Points, in no order, along strands that fork and pass close to each other.
Two points are linked if the straight distance between their rows is under 114. Some points are linked to none.
K_408: -9 -5 23 -5 19 2 34 -15 0 0 -6 0 -4 9 -11 1 -2 -2 -12 -27 4 0 -19 -5 -25
 -5 6 25 -24 21 50 7 -48 -5 -4 21 17 -14 -23 21 9 19 -24 -38 -5 5 -6 4 8
 -3 -7 7
K_775: -6 -18 25 11 -25 12 27 7 -6 -23 31 2 -6 30 -6 -10 -16 20 -1 0 2 15 -7 13
 13 4 6 7 -12 -23 0 -14 6 13 3 24 11 6 -34 8 16 -17 -17 -10 20 -4 -3 -7
 -10 17 -15 -3
K_974: 11 -9 -24 -29 18 -23 -7 -14 -22 25 -9 9 6 -1 20 -18 0 -5 29 2 28 -21 5
 16 39 -11 -4 -2 20 24 -30 4 -19 -5 0 -3 -30 12 -2 7 -1 9 15 1 -13 1 13
 -20 -6 -8 -8 13
K_232: -22 -1 4 -4 6 30 32 34 36 15 -5 10 -2 46 -9 0 7 -28 -28 23 -8 -8 1 -41
 -45 -5 -5 -4 7 2 -19 0 -39 41 9 3 23 -3 15 -11 0 -14 -23 20 3 -11 -20
 -1 -2 -9 4 -6
K_649: -27 -25 14 61 7 -8 19 19 1 -11 -1 -23 14 11 5 27 -11 8 -1 -2 -11 12 -14
 -8 0 13 12 -20 -1 5 0 4 12 -10 14 12 -28 2 -13 0 26 2 11 -8 -7 -26 -8
 -21 11 8 10 13
K_845: 20 14 19 -3 3 10 35 -2 19 -4 13 -1 -25 -3 -33 14 28 13 8 -16 0 -1 -3 -16
 -43 12 -2 1 -8 -5 7 -9 5 6 -23 -7 33 -26 27 -34 -3 43 0 -1 -5 13 -1 22
 -2 -12 -29 8
K_566: -11 -13 13 34 17 -20 -10 25 -7 27 -19 10 -2 -6 26 8 -19 -2 7 4 -3 -11 15
 -11 13 1 9 -16 23 4 41 29 22 -14 -29 -6 11 27 -26 10 20 -15 -9 -14 20
 -17 -7 29 -8 18 30 14
K_213: -29 -27 1 23 0 -12 15 5 26 -18 -6 -4 23 11 -11 21 -6 0 -12 -15 -12 -3
 -25 -30 -30 12 7 -18 -19 16 -13 16 -9 3 19 14 -2 -22 -3 4 31 33 5 -12 3
 -32 -10 -17 28 4 -13 5
K_624: 13 9 14 44 6 22 3 -26 -4 15 -15 -12 -16 3 0 -19 -3 -14 32 0 -5 4 20 41
 14 -7 -12 22 27 -3 10 -48 -23 -26 9 -4 -6 25 -1 -12 0 -27 7 3 -16 7 -12
 -8 -14 1 -4 15
K_352: 10 19 -7 14 -5 -4 -5 -16 -15 -6 24 -19 9 -24 6 17 4 4 17 17 -2 14 -12 10
 13 9 -8 -17 -30 25 10 -20 29 -7 -1 -25 6 13 0 -21 -36 3 27 19 24 38 10
 -9 36 3 2 -31
K_855: 20 1 -8 -26 -22 2 -20 9 -2 -32 -13 1 32 7 11 3 3 -2 -45 23 -9 15 -23 -44
 21 37 -25 7 -22 1 -5 46 13 13 -19 -24 -29 -16 37 -13 1 -16 21 19 3 6 5
 6 1 -19 -7 -21
K_267: -3 1 29 12 24 1 37 -18 -4 -2 -15 -25 12 9 -5 18 -8 20 -7 -35 5 26 -22 8
 -17 5 4 11 -25 -4 65 11 -18 -8 -17 12 13 -4 -23 13 3 26 9 -24 -11 21 -6
 22 1 15 -17 3
K_33: 0 13 -19 -12 -31 19 -20 7 3 -6 -27 -20 7 -25 -37 7 28 14 -3 -23 -26 -6
 20 14 13 -6 28 17 -5 -27 8 -20 -1 21 5 -27 -16 10 -13 6 -2 -5 -7 11 23
 2 -7 -5 18 10 7 -42
K_923: -13 2 -6 26 -13 15 12 15 19 18 -22 -4 5 -21 -16 18 35 23 -1 -15 -12 -7
 -9 -4 19 -8 2 -14 15 1 5 -6 -14 6 -13 -39 -26 -25 10 -14 -26 35 11 19
 38 7 -3 24 -24 -6 13 -6
K_275: 2 10 11 35 -8 17 -6 21 -4 6 17 14 -16 -21 -7 13 7 9 -21 26 -16 -20 5 -34
 -14 -6 16 -4 -1 12 31 -6 13 1 -20 6 39 6 -2 -1 -1 -22 5 -15 18 11 -18
 31 15 -3 38 4
K_169: 24 19 -22 -25 10 15 -34 -17 -18 0 -27 -2 2 -37 -11 -5 -6 20 6 -21 2 -36
 24 8 -1 -27 0 7 -3 -6 38 -9 37 23 -6 3 23 22 -26 12 -25 -14 -9 3 28 11
 11 3 -1 24 18 -52
K_130: -3 10 -1 -1 -29 12 -7 14 -19 -41 7 -14 4 20 -11 -29 -12 -18 -6 28 -4 26
 1 9 3 1 6 8 -8 -4 -21 -23 11 -15 7 5 -41 -11 18 -22 17 6 5 33 -18 -7 14
 -2 -29 -10 0 29
K_19: -20 -35 10 22 22 -15 14 21 27 10 -17 11 0 28 -6 19 1 -11 -2 -9 -11 -11
 -12 -33 -38 -15 3 -13 0 -24 -16 30 -13 5 8 5 19 -28 6 36 33 17 -29 -3
 -1 -30 -14 -12 16 -3 -27 12
K_184: -8 -11 -7 -9 -3 -9 -24 -14 -21 9 27 2 -19 1 12 -39 -25 1 33 0 10 11 26
 33 36 -23 4 -5 29 2 -20 -7 40 -6 20 -15 2 7 6 -29 18 -25 5 9 -11 -3 -1
 -8 -18 6 10 13
K_360: -29 -18 41 38 13 -12 30 19 11 23 -22 -14 -3 30 16 2 3 12 -11 -13 -10 -6
 -26 8 -17 -16 10 -3 8 -27 2 24 17 -20 -30 -7 30 -15 8 29 8 38 -16 -8
 -13 -12 -13 48 -26 -28 -17 20
K_233: 17 -14 -3 -21 -17 -18 -25 -13 -1 -19 -39 2 33 5 24 -17 -7 -39 -20 39 20
 -9 -7 2 12 14 -30 7 -17 12 -26 9 -41 -16 -29 17 -35 -2 21 -15 5 -16 7
 -24 -42 7 9 -9 14 -30 -19 -3
K_396: -9 26 -16 -34 33 -25 -17 -29 -21 1 33 -27 3 -17 14 -11 -16 -16 57 1 27
 41 -20 15 4 3 -6 -10 -15 26 -25 2 42 -19 6 -9 22 19 16 -7 -7 7 53 35
 -17 21 10 -5 38 -7 11 -19
K_64: -8 -7 -30 -19 -25 -15 -32 4 -6 -7 8 12 20 2 11 20 -23 0 -24 4 -6 5 17
 -15 18 2 -9 -28 1 5 -37 28 1 10 19 25 -29 -2 -12 8 -25 -27 3 -5 0 -9 14
 -32 0 5 5 6
K_343: 33 19 14 -14 -11 -3 27 2 -10 -31 35 1 -34 9 -11 0 19 16 -27 0 20 16 -30
 -7 -25 37 -28 1 -28 -5 -10 2 15 0 -10 11 30 2 9 -3 20 -1 -6 8 27 -7 6
 -7 1 5 -27 -19
K_904: 0 8 -18 12 -19 -12 5 30 -9 -23 -5 0 -10 -1 -9 2 7 -16 -22 25 0 3 -17 -10
 5 5 0 -15 -3 -12 -40 -3 22 -1 1 0 -42 -13 21 4 21 6 12 28 1 -29 27 -18
 -25 -14 11 39
K_569: 19 9 1 -4 -7 26 17 1 -2 6 1 25 -9 -16 -44 33 19 7 -13 -14 -2 -21 13 -30
 -30 4 -11 23 -1 -22 24 -10 -3 25 -21 -6 25 -46 37 -14 -9 21 1 -12 -20
 15 -24 -4 -3 11 -28 0
K_823: -10 -8 -18 -20 2 11 -46 21 21 32 -12 25 6 -20 -9 -22 -9 -2 3 3 -16 -29
 37 3 4 -8 14 -9 -8 -14 2 -20 -21 14 15 -11 1 12 -20 8 -30 -17 -20 2 34
 6 -3 -14 -30 3 33 -28
K_748: -2 4 -1 27 -9 2 4 34 10 -3 34 4 -10 -12 -9 24 24 19 -5 8 -8 -22 -15 -44
 -17 1 16 -11 0 13 15 -5 7 15 -21 -4 15 -19 12 -17 -24 11 5 21 23 13 -28
 13 14 -6 13 1
K_59: -34 -1 -7 9 2 24 -6 50 27 30 6 16 2 16 -13 -2 8 -28 -21 21 -15 -15 16
 -37 -31 -12 11 -12 28 -2 -20 -3 -22 30 36 -17 11 -3 15 -12 -12 -20 1 22
 13 -11 -10 2 -9 -16 34 -2
K_832: -32 -5 -25 -7 21 2 -33 -4 0 45 5 17 -7 -5 14 28 -14 -4 1 -19 -1 -10 -7 2
 -17 -14 12 -41 26 12 -2 31 9 16 32 21 5 15 -24 24 -20 -24 -4 -37 13 -30
 18 -12 -8 -5 47 22
K_454: 9 19 -17 -59 6 -14 -7 -27 -16 -14 14 -16 13 -3 17 -3 -8 -7 17 12 37 46
 -26 4 3 12 -26 -4 -25 23 -21 10 38 -39 14 0 -4 10 22 -9 -2 23 42 21 -27
 22 26 -15 28 -2 -26 -6
K_168: -1 14 22 11 -3 28 -19 -3 2 9 4 22 -14 -7 -15 3 -9 -4 -12 6 -18 -4 44 12
 -2 -16 17 29 8 -30 27 -25 -9 21 7 5 22 20 -28 22 -9 -35 -16 -26 0 4 -14
 17 2 14 22 2
K_36: 11 20 -11 -47 3 15 -15 -19 -27 -19 3 -31 4 11 29 2 -24 0 19 7 27 22 -22
 -5 18 -24 -19 -10 3 21 -22 -11 -1 -14 13 32 -21 6 -15 -12 -5 -11 20 15
 -36 1 -7 -30 -8 3 -15 15
K_468: 0 -3 20 -10 -9 26 27 -8 -4 -26 17 -22 5 27 3 10 -14 14 -8 4 16 9 -21 2 8
 -3 2 -3 -11 3 -6 -19 -6 13 11 38 -25 14 -42 4 -9 -17 -1 0 9 -9 11 -30 0
 24 -6 -16
K_215: -23 -7 2 -3 0 -1 -42 8 19 47 -3 29 6 -10 -4 -9 -23 -12 -3 -3 -15 -6 44 7
 -4 -18 21 14 12 -4 18 -17 -30 23 10 -1 -3 12 -23 9 -44 -26 -19 -35 7 12
 -2 3 13 7 40 -7
K_483: 12 -8 4 -30 8 -16 10 -4 27 -27 -38 12 23 8 -3 -25 10 -16 3 -10 14 3 -10
 8 -14 16 -46 3 -37 1 -18 11 -46 -24 -26 17 -12 -21 26 -27 31 22 -14 -5
 -20 -15 12 7 11 -25 -37 -14
K_195: 10 27 6 -26 26 -2 20 -32 -29 -18 26 -20 -23 13 9 -28 -1 2 23 8 28 27 -10
 24 7 3 6 2 2 28 -12 -17 36 -9 29 14 18 23 5 -16 34 9 25 13 -19 6 15 8
 -1 -12 -6 10
K_502: 46 38 -16 -43 -9 16 -16 -40 -38 -17 -14 -7 4 0 22 -4 -27 -7 6 -2 14 27
 -14 -7 22 0 -39 -3 7 5 -14 1 7 -9 7 -8 -18 14 -4 -9 -22 -6 15 17 -33 15
 18 -24 -10 14 -10 -14
K_847: -4 2 -6 39 -15 12 18 14 14 -9 -19 -23 13 -3 -10 -7 15 5 8 -9 -23 15 8 20
 27 -9 5 2 2 -3 3 -24 -23 -10 -2 -4 -48 -11 3 -3 -13 27 -2 16 1 0 -3 21
 -21 5 -8 11
K_310: -23 -11 29 24 15 -3 34 12 0 10 -18 -30 7 20 32 -16 7 16 -3 5 -10 -16 -35
 33 -18 7 1 8 -5 -17 12 18 30 -44 -15 6 19 4 -10 30 30 40 -9 -19 -6 -4
 -19 49 -6 0 -7 17
K_764: 0 0 -27 16 -6 -21 -10 14 11 -2 -14 11 -8 3 -9 3 27 -9 -11 1 -5 -2 -13
 -17 -28 7 4 -20 4 -7 -54 18 18 -16 22 6 -7 -9 28 31 39 -15 5 13 -5 -37
 17 -20 -9 -19 -14 36
K_139: -6 0 8 -3 -19 1 29 19 11 -14 0 0 16 8 -2 5 8 -6 -35 20 10 -3 -11 -19 14
 19 1 -4 -14 6 -26 3 -36 25 -7 23 -36 -3 -19 6 -7 -1 3 6 9 -16 13 -22
 -10 6 -3 -13
K_517: -4 -17 -31 -25 23 -24 -24 -15 -10 33 -11 9 4 -5 25 17 -3 12 34 -19 11
 -23 -10 -1 21 -5 -6 -8 21 13 -12 24 1 1 25 15 -25 11 -15 33 0 -11 12
 -19 -9 -20 0 -29 17 -3 -14 20
K_230: 30 17 -23 -15 -32 10 -9 -18 -24 -17 -16 11 13 -24 -14 -10 10 1 8 -1 -11
 15 19 25 25 3 8 8 9 -9 0 -6 14 -8 12 -32 -25 2 16 -16 -13 18 -3 8 -12
 23 12 5 8 18 -22 -10
K_363: -15 6 16 -2 0 -20 33 -21 -20 -11 43 -7 -30 6 6 -18 10 -4 -8 4 18 24 -2
 19 -7 12 28 -9 1 20 -18 -5 24 -10 8 19 27 -2 22 -27 24 16 9 -3 -2 -2 -3
 14 6 -6 -11 6
K_28: -21 -9 -57 -29 0 -14 -42 -14 -20 21 -20 16 0 -10 26 31 -14 -8 3 -22 0 -9
 9 3 22 -5 -18 -40 20 20 -25 40 -1 5 21 37 -20 5 -1 9 -28 -32 1 -9 -8
 -18 28 -35 3 9 -2 -2
K_212: -5 -6 10 22 -3 27 -8 3 14 20 -2 16 1 -15 -8 6 21 -6 -5 11 -5 -7 21 -28
 -23 -17 7 -5 26 15 39 -8 -17 4 9 -17 38 -18 15 -21 -8 -11 1 -29 -7 8 -8
 17 18 -13 23 7
K_718: 3 8 24 25 18 -4 23 8 -10 13 -9 -11 -5 -20 17 12 -1 -2 -7 12 1 2 -20 -7 8
 8 17 -5 10 27 64 32 12 -29 -42 1 14 21 -19 2 10 -3 2 -5 14 2 -6 39 4 20
 25 11
K_903: 6 -1 27 5 -9 34 8 9 -10 -12 23 4 -18 16 2 5 -22 20 -16 10 -11 6 22 -2 -4
 -10 -1 19 -6 -13 27 1 9 19 0 32 28 12 -33 23 9 -41 -10 -29 3 3 -8 25 -2
 25 7 8
K_350: -18 -3 11 -23 1 -30 22 -15 21 -24 31 8 -6 1 -8 -19 16 -11 2 -15 34 11 -4
 16 -26 5 12 -8 -8 15 -22 -5 -1 -17 7 10 22 -37 34 -23 37 32 -5 -7 -13
 -10 7 10 11 -13 -26 12
K_848: -12 -26 26 8 4 -3 7 -6 19 10 3 8 -5 18 -3 -7 -13 -21 0 -17 2 6 6 -12 -21
 -11 8 27 -16 5 16 -14 -61 6 -13 14 13 -6 -19 13 -11 -11 -25 -23 -14 14
 -4 -17 10 3 -6 9
K_714: 16 6 -6 -19 -10 -2 20 10 3 -32 -25 0 38 6 -2 -9 -10 -3 -42 17 -11 4 -27
 -25 9 26 -22 4 -42 -2 -9 18 -28 29 -28 9 -35 -8 15 -24 15 -4 1 11 9 -8
 12 7 -11 -10 -21 -18
K_606: 4 -22 -4 -27 -33 -13 -23 11 13 -10 16 21 21 12 -4 -3 -16 -7 -13 13 -6 15
 28 -18 6 3 -7 -9 -3 -10 -20 10 -24 14 -5 -6 -12 -15 19 -4 7 -26 -6 -2
 -11 -3 -2 -36 -4 3 -23 9
K_214: -10 -16 26 35 -4 19 22 2 28 0 -8 13 -24 24 -14 -3 -13 -9 2 0 -37 14 9 9
 -16 -10 13 29 5 -26 5 -37 -48 5 -20 0 12 -2 5 4 -19 -9 -31 0 -16 1 -21
 9 -3 -4 -19 0
K_291: -33 -8 -7 12 -6 19 -29 26 19 34 26 14 -7 9 -1 3 -12 -9 -17 4 -7 -5 8 1
 -20 -9 11 -26 18 -9 -25 13 -15 19 44 1 0 6 -17 6 -23 -20 -10 -14 11 -20
 2 -10 -22 -19 59 2
K_982: 15 -13 6 -29 2 -27 17 2 22 -16 11 10 4 5 -14 -25 19 -4 2 -21 20 -4 0 -2
 -17 10 -36 2 -13 -4 -4 10 -26 -16 -6 1 14 -41 21 -11 45 22 -18 -13 0 -8
 0 -3 23 -13 -38 -5
K_646: 18 15 14 10 38 -8 31 -11 -14 3 -1 -14 2 -17 -13 34 -2 12 4 -11 5 11 -4
 -9 -7 8 -4 21 -23 13 70 23 20 -10 -38 19 14 10 -12 14 -8 2 15 -28 -5 12
 0 27 20 43 10 -3
K_441: 33 22 -19 -32 -24 -1 9 -14 -28 -27 13 11 9 -13 -2 -15 3 0 -12 9 2 39 1
 -1 20 35 5 7 -12 5 -8 12 27 -3 -8 -24 -17 4 26 -21 -16 27 3 16 -8 34 29
 8 11 10 -18 -23
K_336: 36 34 -6 -8 -1 -2 12 -20 -16 -19 8 -5 -7 -10 -2 21 19 -12 -4 19 7 38 -16
 8 -8 35 -6 -2 -33 3 -7 -19 26 -16 -7 -29 -4 -1 22 -14 -25 24 23 33 1 35
 38 -5 8 -2 -5 -21
K_249: -22 -34 29 53 18 -20 18 27 11 28 -27 -10 0 22 21 22 -4 -1 -4 -3 -18 1
 -11 -20 -26 -27 23 1 16 -29 9 10 -16 -6 -2 -7 19 -12 8 38 9 8 -22 -20
 -28 -26 -12 10 -17 -10 -6 16
K_941: 9 -6 -19 -23 -22 2 -41 14 1 -8 2 30 -1 -6 -2 -35 -13 -18 -12 11 -6 4 19
 5 24 8 23 9 8 -25 -32 6 -5 3 5 -43 -28 -7 16 -7 10 -3 -8 26 21 -9 30 -2
 -39 -4 19 8
K_158: -3 1 27 36 -22 17 11 -12 21 6 -30 -23 0 -10 -21 3 9 -1 0 -21 -37 14 16
 34 7 -3 22 34 -1 -26 2 -27 -40 14 -2 -2 -25 3 -9 6 -31 0 -12 1 2 7 -23
 9 -9 12 -11 1
K_239: -18 -31 23 21 7 22 36 10 32 -15 -26 1 -23 46 -8 -14 -11 -27 28 -3 -27 11
 -10 10 -28 -19 -17 9 0 -6 -16 -47 -51 -17 -25 17 17 -12 27 -2 -1 11 -41
 20 -17 -10 -3 5 8 -17 -20 -5
K_956: -3 -4 -8 6 -11 -25 -6 3 -5 -9 33 0 15 -23 -1 27 10 13 -9 13 -3 -10 -15
 -21 0 10 -1 -18 -25 25 3 4 20 7 -7 -5 6 5 6 1 -30 5 8 4 29 15 -3 -9 35
 -10 2 -16
K_863: 37 27 -6 5 15 16 1 -36 -28 2 -6 14 0 -34 -18 10 5 15 1 -9 2 -11 17 15 9
 -12 -10 4 7 -4 33 -20 20 22 1 -12 18 14 -20 7 -14 1 16 3 8 18 7 -3 -8
 21 3 -14
K_592: -1 9 17 0 41 -30 12 7 5 -1 41 -5 -13 -8 2 -2 4 19 0 -3 20 -14 -33 0 -25
 15 9 18 -26 10 22 21 34 -29 -16 7 9 -15 -9 30 15 46 -6 -22 6 10 -18 38
 17 18 -2 12
K_879: -12 18 -2 -20 47 -19 -1 -36 -17 -2 28 -21 -15 -4 18 -21 -10 -8 49 10 24
 7 -32 22 17 3 -1 -7 13 26 -7 5 42 -5 8 -1 36 24 7 -12 14 7 38 26 4 0 -5
 18 11 -15 21 -12
K_998: -12 -2 6 -4 20 1 20 -26 -6 -8 2 -37 21 19 19 1 -23 9 12 -17 8 7 -10 12
 16 -11 1 10 0 16 17 10 -1 20 9 30 -14 21 -54 8 -15 -11 6 -18 -6 -8 -5
 -13 17 12 19 -12
K_967: 41 34 -10 -20 4 9 1 -48 -26 -7 -5 -1 2 -10 4 17 2 -5 -10 -7 14 -4 5 10
 10 0 -29 -2 7 18 8 -4 1 11 18 -10 13 15 -3 9 -32 -1 11 13 -14 17 14 -28
 -16 17 -15 -28
K_866: -21 -9 -17 -14 37 -19 -21 -10 -13 19 5 1 8 -6 21 29 -6 8 15 -18 12 -37
 -9 -4 12 -19 2 -28 17 28 18 33 22 14 15 10 0 13 -35 32 -12 -11 4 -28 17
 -11 8 -16 7 6 20 8
K_898: 18 16 -10 -18 -20 14 8 -7 1 -7 2 17 3 -18 -34 22 14 10 -26 -10 -17 -16
 21 -30 -23 21 -1 18 -6 -6 9 4 -9 34 9 -11 14 -8 7 -18 -16 -11 -12 -16
 -6 22 -13 -12 14 1 -4 -18
K_277: -20 0 2 43 18 -2 2 0 -6 -3 14 -33 2 7 9 15 -23 10 10 14 7 6 -20 6 11 20
 -7 -19 16 5 -4 9 48 -32 15 27 -8 28 -17 -6 36 -14 23 12 4 -20 -22 -15
 14 2 4 19
K_243: -7 2 16 22 13 9 54 4 -3 0 4 -27 -3 36 25 -23 4 18 11 5 6 -1 -34 56 14 2
 13 6 5 -8 14 -3 8 -8 -13 23 -6 10 -19 23 19 29 4 -2 3 -1 -2 23 -10 1
 -15 6
K_561: -9 0 -7 31 23 -27 -10 -6 -5 4 15 -37 5 -3 21 8 -33 5 52 10 5 12 -9 -2 30
 22 -18 -15 7 23 10 13 49 -9 -12 9 1 37 -22 -23 0 -3 40 25 17 -4 -23 2
 24 16 12 -11
K_789: 20 4 -10 -29 -40 -23 -26 17 11 -21 32 6 -15 -6 -12 -15 9 20 -14 -6 -8 6
 32 -3 13 10 31 13 -14 -33 -22 -1 36 21 2 -19 2 -11 0 -7 -3 -2 -9 22 14
 2 -4 11 3 8 19 -15
K_883: 13 -3 14 -21 -14 -12 -24 28 14 4 42 35 -3 6 -16 -12 -2 16 -9 7 -11 -4 37
 -11 6 -2 9 16 -12 -33 -18 -5 -5 22 6 -10 8 -11 -3 7 -9 -21 -19 13 4 3
 -13 -2 -12 -3 0 4
K_77: 1 -16 2 17 15 -33 1 20 11 26 -2 16 -3 -19 5 8 33 15 4 -3 -1 -24 -1 -24
 -19 -11 4 -19 17 2 -12 8 16 -10 0 -22 17 -19 13 17 15 33 -10 -12 -2 -8
 -8 23 2 -19 -2 25
K_330: 23 19 -27 -34 -37 18 -29 8 -2 -4 -26 9 8 -25 -28 19 29 5 -15 -18 -18 -15
 25 -10 -6 22 24 39 -3 -32 -6 4 -4 25 9 -33 3 -2 17 4 -6 -8 -12 20 -3 8
 -13 -12 16 -5 -7 -38
K_557: 18 11 0 -7 -20 -7 -28 -1 -2 -16 -1 9 -10 13 14 -41 -15 -47 -16 26 -1 8
 20 8 7 7 5 24 0 -15 -31 -9 -19 -11 -5 -18 -36 -16 28 -22 8 -2 -10 21 -9
 -6 24 -4 -32 -15 12 34
K_394: -3 -18 -17 16 2 -28 -24 14 6 20 13 23 -10 -19 -5 9 30 14 -1 1 1 -13 1
 -30 -10 -4 2 -33 18 11 -20 10 19 -1 17 -8 7 1 8 17 18 -8 2 -1 16 -20 4
 -20 7 -11 9 24
K_473: -2 -19 -8 -22 -3 -16 -3 -10 13 -22 -44 -1 35 3 7 -12 -3 -42 -7 12 17 -18
 -18 7 -9 21 -37 9 -37 16 -23 6 -38 -26 -4 46 -37 -4 -1 -5 25 16 -3 -15
 -30 -14 -3 -17 15 -19 -28 0
K_963: 9 2 7 16 9 1 4 -11 0 10 -6 -2 10 -23 6 23 35 14 9 -1 9 -12 4 -6 -7 -10
 -5 -3 16 30 65 3 -6 -24 3 -27 24 -3 11 -18 -14 8 18 -43 3 21 -7 26 37 3
 4 -3
K_429: 21 -12 -9 -33 1 -18 -33 -5 -1 7 -13 2 0 3 36 -14 -13 -29 -12 16 25 -4 15
 8 27 9 -16 5 6 16 -36 -2 -39 -24 -24 11 -34 6 -1 -4 -12 -26 11 -6 -32 7
 11 -21 -1 -8 -9 11
K_358: -10 -24 -27 -12 -1 -4 -54 0 -10 15 10 20 -3 -11 0 -16 -28 4 21 -10 1 -9
 28 22 26 -14 -1 -14 7 -12 -26 -5 16 -8 20 -27 -27 0 10 -3 12 -18 -4 8
 13 -9 28 -13 -35 12 5 13
K_663: 5 5 1 -51 -8 1 -13 -30 -6 -28 5 -20 19 9 12 3 -1 7 7 6 28 13 -20 -2 9 0
 -27 -7 -10 18 -4 8 -5 -27 23 26 -3 -8 0 -2 21 7 19 -1 -21 0 -1 -26 22
 -2 -33 -3
K_335: 24 12 3 37 6 29 -2 -27 -4 11 -33 6 -2 -31 -14 4 20 -2 2 -11 -14 -4 28 38
 2 -16 -3 4 27 -3 34 -31 -19 1 22 -26 6 16 2 -13 -5 -7 10 -5 4 7 -12 -7
 -14 3 5 -6
K_822: -22 -24 -6 56 12 -17 -5 26 -16 33 -25 12 -14 1 18 13 -6 4 17 -18 -18 -10
 9 4 6 -10 19 -14 19 -23 12 6 13 9 7 -8 -2 22 -24 34 2 -37 -17 -19 16
 -21 4 -1 -21 13 37 9
K_229: -22 -11 -23 10 -17 8 -5 33 23 17 -14 13 6 -23 -13 8 25 6 -7 -13 -12 -33
 10 -46 0 0 8 -2 12 -1 1 0 -3 20 0 -35 2 -32 13 -23 -34 15 2 26 26 15
 -19 15 -7 -6 11 -15
K_930: -32 -18 1 22 -6 21 26 27 16 -14 3 -2 -1 48 6 -23 -15 -16 5 20 -31 -1 -6
 26 -11 -17 -20 12 15 -15 -36 -29 -18 -11 -1 3 3 -9 44 0 15 10 -34 8 -10
 3 0 -5 -5 -24 -22 16
K_924: 1 19 28 12 -6 34 41 -1 11 13 3 10 -37 10 -27 7 21 14 -4 -12 -5 6 6 14
 -30 -5 -10 14 12 -22 11 -7 11 11 -32 -1 47 -14 25 -9 -11 26 -13 -11 -16
 12 3 42 -26 -20 -13 19
K_183: 21 11 -2 -7 10 22 -22 -36 -18 7 -4 -7 -26 0 8 -32 -22 -6 45 -2 10 -6 11
 33 32 -27 -12 0 24 1 -5 -29 8 -10 11 -22 3 15 -9 -20 1 -31 9 20 -14 7
 -3 -6 -27 6 6 -8
K_504: -2 12 2 -3 -37 13 -8 15 8 -12 7 -10 -13 -8 -22 -21 22 17 7 -5 -5 -3 14
 32 18 -6 38 5 4 -40 -12 -22 13 9 -19 -32 -16 -8 -9 -6 14 2 -9 25 25 -10
 4 23 -5 2 20 -23
K_78: -6 -10 21 17 28 -10 30 6 -5 5 -2 -22 1 30 30 -14 -19 12 7 2 14 -16 -13
 16 24 -11 11 12 9 1 20 18 -16 5 -16 28 -3 25 -42 34 10 -2 -4 -9 -1 -3
 -16 10 -13 11 14 19
K_292: -9 -6 -22 -17 2 29 -25 2 5 27 -18 13 9 -43 -18 -8 9 24 -6 -7 2 -34 18
 -11 0 -14 12 6 1 -3 39 -13 -1 10 1 -11 7 9 -20 1 -25 -7 -22 -4 53 27 3
 -3 -22 8 28 -39

A fork is a point with three links. Follow the links from the first point to the second and name the forks in between, in order.
K_624, K_363 -> K_863
K_36, K_249 -> K_863 > K_468
K_883, K_232 -> K_517
K_169, K_139 -> K_468
K_847, K_822 -> K_214

A fork is a point with three links, a tip a point with one. Leave the first point through the second and follow the links. Name the first fork or tip that comes.
K_28, K_64 -> K_924
K_967, K_502 -> K_517
K_78, K_243 -> K_561
K_394, K_764 -> K_863
K_561, K_277 -> K_468
